Each row is a point on a tangle of strands that fork and nearly touch. The rows are in no order.
(in the rows, 128 means zero)
Two points are linked if the straight distance between their rows is under 84.7. Some points are linked to none.
z_640: [119  77 101  89  95 138 109 104 111 104 128  71 129 129 145 144 143 121
  96 131 118]
z_57: [130  92 121 133 129 120  50 130 135 168 128  90 123 158 126 130 232 125
 134 126 102]
z_257: [ 97 123 124 148 131 142  56 166 127 133 158  96  95 180 113  87 246 102
 145 166 121]
z_639: [159 125 150 188 151 124  85 136 133 189 119 125 138 137  68 117 155 121
 204 137 126]
z_377: [156  77 135 178 139 125  76 104 104 172 135 125 115 164 104 155 181 129
 143  62 135]
z_911: [177 133 161 140 130 118 116 113 137 174  74 125 180  97  94 126  84 148
 200 130 129]
z_638: [106 174 110 115 155 126 186 144 157 115 140 171 158 110 173 112  92 128
  79 134 140]
z_751: [ 93 154 147 137 128 136 107 167 162 114 142 104 106 145 106  75 180  92
 156 212 102]
z_534: [130 144 116  99 104 150 150 129 120  83 119  94 132 121 142 110  69 113
 142 141 136]
z_598: [104 152  85 123 114 146 132 159  89  96 164  83 127 132 126 111 119 101
 131 165 152]
z_31: [176  85 187 167 127 145 115  75 119 146 105 144 143 140  73 134  80 115
 176 103 141]
z_729: [104 165  80 140 128 132 152 170  85 110 171 121 110 120 129 131 117 125
 130 132 165]
z_645: [160 153 166 146 155 141 164 113 175 103 102 171 142 145 152  96  67  99
 137 113 116]
z_852: [ 93 164 122 123 136 133 131 164 157 110 145 104 131 131 127  86 154 100
 134 210 114]
z_159: [138  73 100  98  90 137  74 105 101 122 117  58 125 143 138 147 163 123
 122 109 122]
z_856: [152 157 138  87 106 118 150 124 129 119  84 138 133  87 149 142  62 169
 144  90 129]
z_656: [146 162 108 133 125 104 125 154 113 156 116 101 126  91 125 147 113 150
 168 108 129]
z_647: [118 147 125 130 138 141 146 139 155 107 142 112 131 136 137 101 125  91
 131 177 116]
z_977: [ 93  95  99 103 112 140  78 133 121 120 155  80 126 157 141 113 207 104
  98 172 117]
z_297: [166 119 143 114 108 137 122 105 141 121  76  84 156 110 111 120  81 125
 178 138 116]
z_991: [ 66  93 109  87 121 147 165  91 102  81 155 140 160 135 152 122  97 111
  28 170 163]
z_43: [155  98 143 189 155 119 109 111 121 177 133 154 113 141  95 160 149 139
 145  73 130]
z_899: [130 145 160 104 116 150 175 115 116  68 129 184  97 132 155 131  52 138
 101  85 144]
z_87: [125 117 159 167 140 132  74 145 159 150 136 113  99 165  85  94 207 104
 172 167 102]
z_557: [175  81 180 122 101 135 122  72 114 141  74 143 153 110  90 151  68 158
 159  84 135]
z_495: [149 118 171 124 117 145 158  94 122  87 119 161 101 136 138 144  59 132
 122  81 134]
z_663: [169 122 172  96 100 126 140  94 129 128  67 153 137  95 125 149  54 175
 154  76 128]
z_109: [146  72 120 128 109 119  85 102  84 145 133 117 102 145 136 174 166 146
 109  51 132]
z_309: [141 141 142 113 105 129 145 134  88 111 132 158  75 120 122 161  81 164
 144  73 145]
z_174: [158 129 168 166 158 101 119 120 190 191  98 153 150 120  99 121 155 131
 164 149  93]
z_502: [108 137  94 107 109 135 101 157 110 112 142  57 131 127 124 109 153 104
 144 182 127]
z_704: [120 118  92  89  83 116 121 143  57 115 145 135  86 112 142 174 136 173
 105  77 150]
z_70: [149  96 153  98 101 158 155  83 142  74  86 105 135 129 145 121  60 118
 121 119 119]
z_588: [131  92 107 113  94 120  96 125  57 126 148 125  86 136 139 179 152 155
 103  55 146]
z_931: [103 149 140  89 118 151 185 122 116  65 138 177 129 128 166 114  51 130
  76 109 154]
z_465: [127 139  87 143 138  98 128 153 124 169 144 120 115 108 141 160 167 153
 120 100 125]
z_453: [163  92 158 158 125 135 100  93 128 146 109 110 134 144  83 133 117 110
 170 118 124]
z_451: [ 78 108  99  88 115 119 163 114  87 100 164 161 131 115 159 160 121 148
  34 118 157]
z_692: [123 118  70 125 115 119  96 154  77 140 155  95 113 133 140 151 180 134
 120  98 142]
z_250: [145 166 121 130 118 108 139 156  95 141 123 135  99  99 120 158  94 170
 168  85 143]
z_904: [117 118 113 158 148 126  66 155 133 161 151 104 107 165 116 116 239 119
 144 135 116]
z_458: [169 113 170 173 138 133  97 110 138 174 107 126 154 132  64 115 117 116
 202 146 127]
z_685: [142 158 127  91 120 125 158 125 153 110  95 128 151  99 163 124  69 141
 126 113 116]
z_758: [153  87 130 157 118 124  80 111  75 162 133 136  96 148 111 174 157 154
 142  42 148]
z_315: [134 120 186 158 140 107  61 142 167 188 100 127 136 130  66 101 202 131
 194 177  94]
z_447: [ 69 130  42 107 113 124 129 165  23 116 182 140 132 123 125 137 153 139
  72 140 201]
z_892: [180 120 187 142 149 118 144  82 176 150  71 180 168 124 133 123  75 134
 140 100 110]
z_401: [113 126  86 111 127 105  84 155 131 159 140  84 135 121 145 136 207 134
 115 145 108]
z_844: [155  94 185 173 156 137 141  81 164 131 121 153 120 162 114 132 116  89
 127 117 108]
z_355: [107 148 175 160 137 130  96 163 175 130 133 122  95 154  85  75 192  99
 178 197  97]
z_472: [147 173 124 191 167 120 140 166 137 159 137 131 116 125  97 122 126 125
 191 127 129]
z_52: [164 152 149 160 143 111 143 122 137 164 106 164 128 105 114 147  91 153
 162  83 131]
z_274: [ 78 128  63 108 132 110  98 169 114 153 161 100 145 125 146 128 225 134
  82 168 128]
z_731: [108 142 107  77 105 155 163 122 119  68 123 105 152 117 157 103  68 116
 101 159 148]
z_558: [167  83 178 138 101 141 113  79  92 135 104 140 115 132  85 156  78 145
 166  74 147]
z_441: [102 158 126  98 141 146 185 119 144  76 135 180 162 126 178 101  65 117
  59 132 148]
z_241: [ 66 125  78 113 146 112 131 150 136 146 170 132 150 121 143 124 206 129
  61 180 127]
z_489: [134 132  93 104  89 129 111 146  67 114 135  87 102 115 127 153 113 142
 150 102 147]
z_515: [163 120 149  96 108 144 140  97 156  96  63  98 158 115 141 110  61 126
 152 131 110]
z_21: [ 63  97 103  79 118 154 145  98 116  87 154 110 169 135 140 105 117 101
  47 208 155]
z_227: [ 80 149  69  96  98 127 150 163  44 100 172 142 114 111 128 144 111 152
  89 131 186]
z_858: [134 113 113  97 115 115 123 110 155 138 109  89 143 104 149 149 137 138
 116 134  96]
z_664: [ 63 135  42 126 130 133 124 166  53 118 183 118 151 139 114 113 169 117
  80 178 191]
z_203: [ 83 138 117 160 159 129 137 163 165 133 173 139 111 151 119 108 204 110
 110 175 112]
z_982: [157  93 186 144 140 141 151  72 143 104 113 151 119 150 132 142  73 108
 119  94 119]
z_535: [133 184 120 139 148 130 178 151 132 109 134 165 122 118 153 121  75 132
 135 106 146]
z_986: [ 76 150  69 145 144 134 153 168  83 115 188 136 133 132 119 113 144 121
  98 161 174]
z_368: [ 98 114  97  98 103 117 149 128  80 111 159 147 106 114 153 169 129 154
  70  95 149]
z_759: [130 157 110 101 125 108 147 135 156 136 110 112 151  87 158 138 109 145
 117 135 109]
z_941: [ 87  96 117 106 132 136 163 101 119  98 161 141 138 133 154 141 117 114
  38 137 140]
z_649: [145  96 150 158 135 135 120  98 138 134 133 121 113 150 115 140 131 103
 132 116 115]
z_884: [145  72 151 118 116 137  79  93 151 142 102  81 134 142 109 129 166 109
 142 144  91]
z_544: [152 129 182 104 108 140 153 109  96  99 112 182  75 130 120 157  61 168
 142  62 143]
z_921: [170 153 149 128 133 121 130 121 156 144  78 114 159 103 119 112  83 127
 182 136 117]
z_999: [ 97 158 100  85 100 128 166 155  73  91 153 150 105 103 146 142  82 158
 102 115 168]
z_951: [130 104 104  83  94 124 131 111 114 110 112  96 128 101 151 158 113 143
 106 109 119]
z_596: [179 126 181 170 159 111 136  97 181 179  87 177 168 125 103 122 109 129
 163 124 112]
z_577: [163 131 162 128 144 114 145  96 191 141  85 149 155 120 148 122 104 124
 126 129  94]
z_295: [144 144 135 198 173 121 114 157 146 176 135 130 115 137  85 119 168 126
 190 132 116]
z_399: [111 174 151 157 176 130 167 156 202 120 139 174 132 143 143  76 145 101
 119 179 101]
z_927: [156 131 142 191 157 117 142 127 123 171 134 171 102 126  98 157 119 154
 161  67 137]
z_811: [ 97 110  76  98 103 133  97 144 102 118 153  68 137 130 141 123 175 111
 104 169 130]
z_26: [ 86 118 108  78 111 162 157 109 130  64 135 107 166 130 154  95  87 101
  76 194 145]
z_215: [133 144 180 153 152 107 113 136 206 163 102 149 122 130 107 101 178 123
 160 179  78]
z_686: [133 114 162 159 133 127  42 144 143 176 117 103 119 156  71 101 218 120
 192 159 107]
z_816: [107  88 110 108 118 129  53 131 132 142 141  85 122 166 152 121 246 117
 100 146 107]
z_865: [113 152 128 108 152 120 175 120 188 119 124 162 165 114 182 113 115 119
  69 151 107]
z_415: [114 180 114 108 120 132 177 153 103  94 145 165 109 112 150 131  71 149
 117 104 158]
z_883: [ 93 136 123 151 163 132 172 133 161 116 167 164 133 147 145 117 146 107
  74 156 123]
z_282: [132 145 148 105 144 117 152 115 202 124  99 140 159 116 167 109 119 117
 102 160  87]
z_394: [130 140  99 116 128 104  85 152 133 166 119  74 138 102 128 139 179 139
 152 145 103]
z_197: [163 160 166 157 153 135 166 117 147 111 111 191 120 137 143 118  56 129
 140  79 132]
z_6: [ 79 136  79 123 154 106 160 143 137 143 167 152 149 112 154 139 164 138
  57 150 135]
z_439: [169 150 174 155 138 124 155 112 135 142  97 191 122 120 117 134  59 153
 161  68 136]
z_132: [149 114 126 108  93 147 122 114 115  96 103  76 126 121 120 127  87 120
 156 132 129]
z_137: [137  90  96 101  82 138  84 123  66 111 129  73 108 136 131 152 142 132
 136  92 144]
z_608: [133 114 133 134 127 140 119 115 149 120 138 100 118 149 121 121 144  93
 131 153 109]
z_525: [139 190 122 161 160 124 162 162 145 131 131 143 127 118 132 111  96 121
 161 128 133]
z_260: [139 153 156 153 164 135 165 126 193 111 124 166 137 149 148  96 111  96
 119 148 105]
z_69: [125 174 172 143 158 120 140 157 209 131 110 152 131 132 129  74 152 108
 152 193  87]
z_155: [102 147  81 145 155 104 156 158 135 154 160 138 129 109 147 146 171 142
  97 121 125]
z_706: [118 112 136 138 124 130 151 128  77 105 165 175  59 144 130 174 118 151
  95  61 147]
z_256: [151 145 118 127 129 102  98 146 130 175 100  81 148  93 113 142 135 146
 178 134 108]

Follow the links from the first point to the second, and from the first to the third. Name the last point that the two ways share.
z_159 / z_899 / z_87 | z_649
z_465 / z_686 / z_295 | z_649
z_274 / z_856 / z_525 | z_453
z_856 / z_401 / z_638 | z_495
z_215 / z_557 / z_401 | z_495

A fork is a point with three links, a tip a point with one. Leave the first point through the second and follow the links. Name the first fork or tip that comes.
z_729 / z_986 | z_453
z_758 / z_377 | z_495
z_377 / z_758 | z_297
z_315 / z_686 | z_649
z_663 / z_856 | z_489
z_309 / z_250 | z_465
z_415 / z_999 | z_257

A fork is a point with three links. Follow the links from the first point to the second and name the forks in between, in order.
z_215 / z_982 | z_495
z_401 / z_640 | z_495, z_649, z_453
z_729 / z_852 | z_453, z_649
z_535 / z_931 | z_453, z_649, z_495
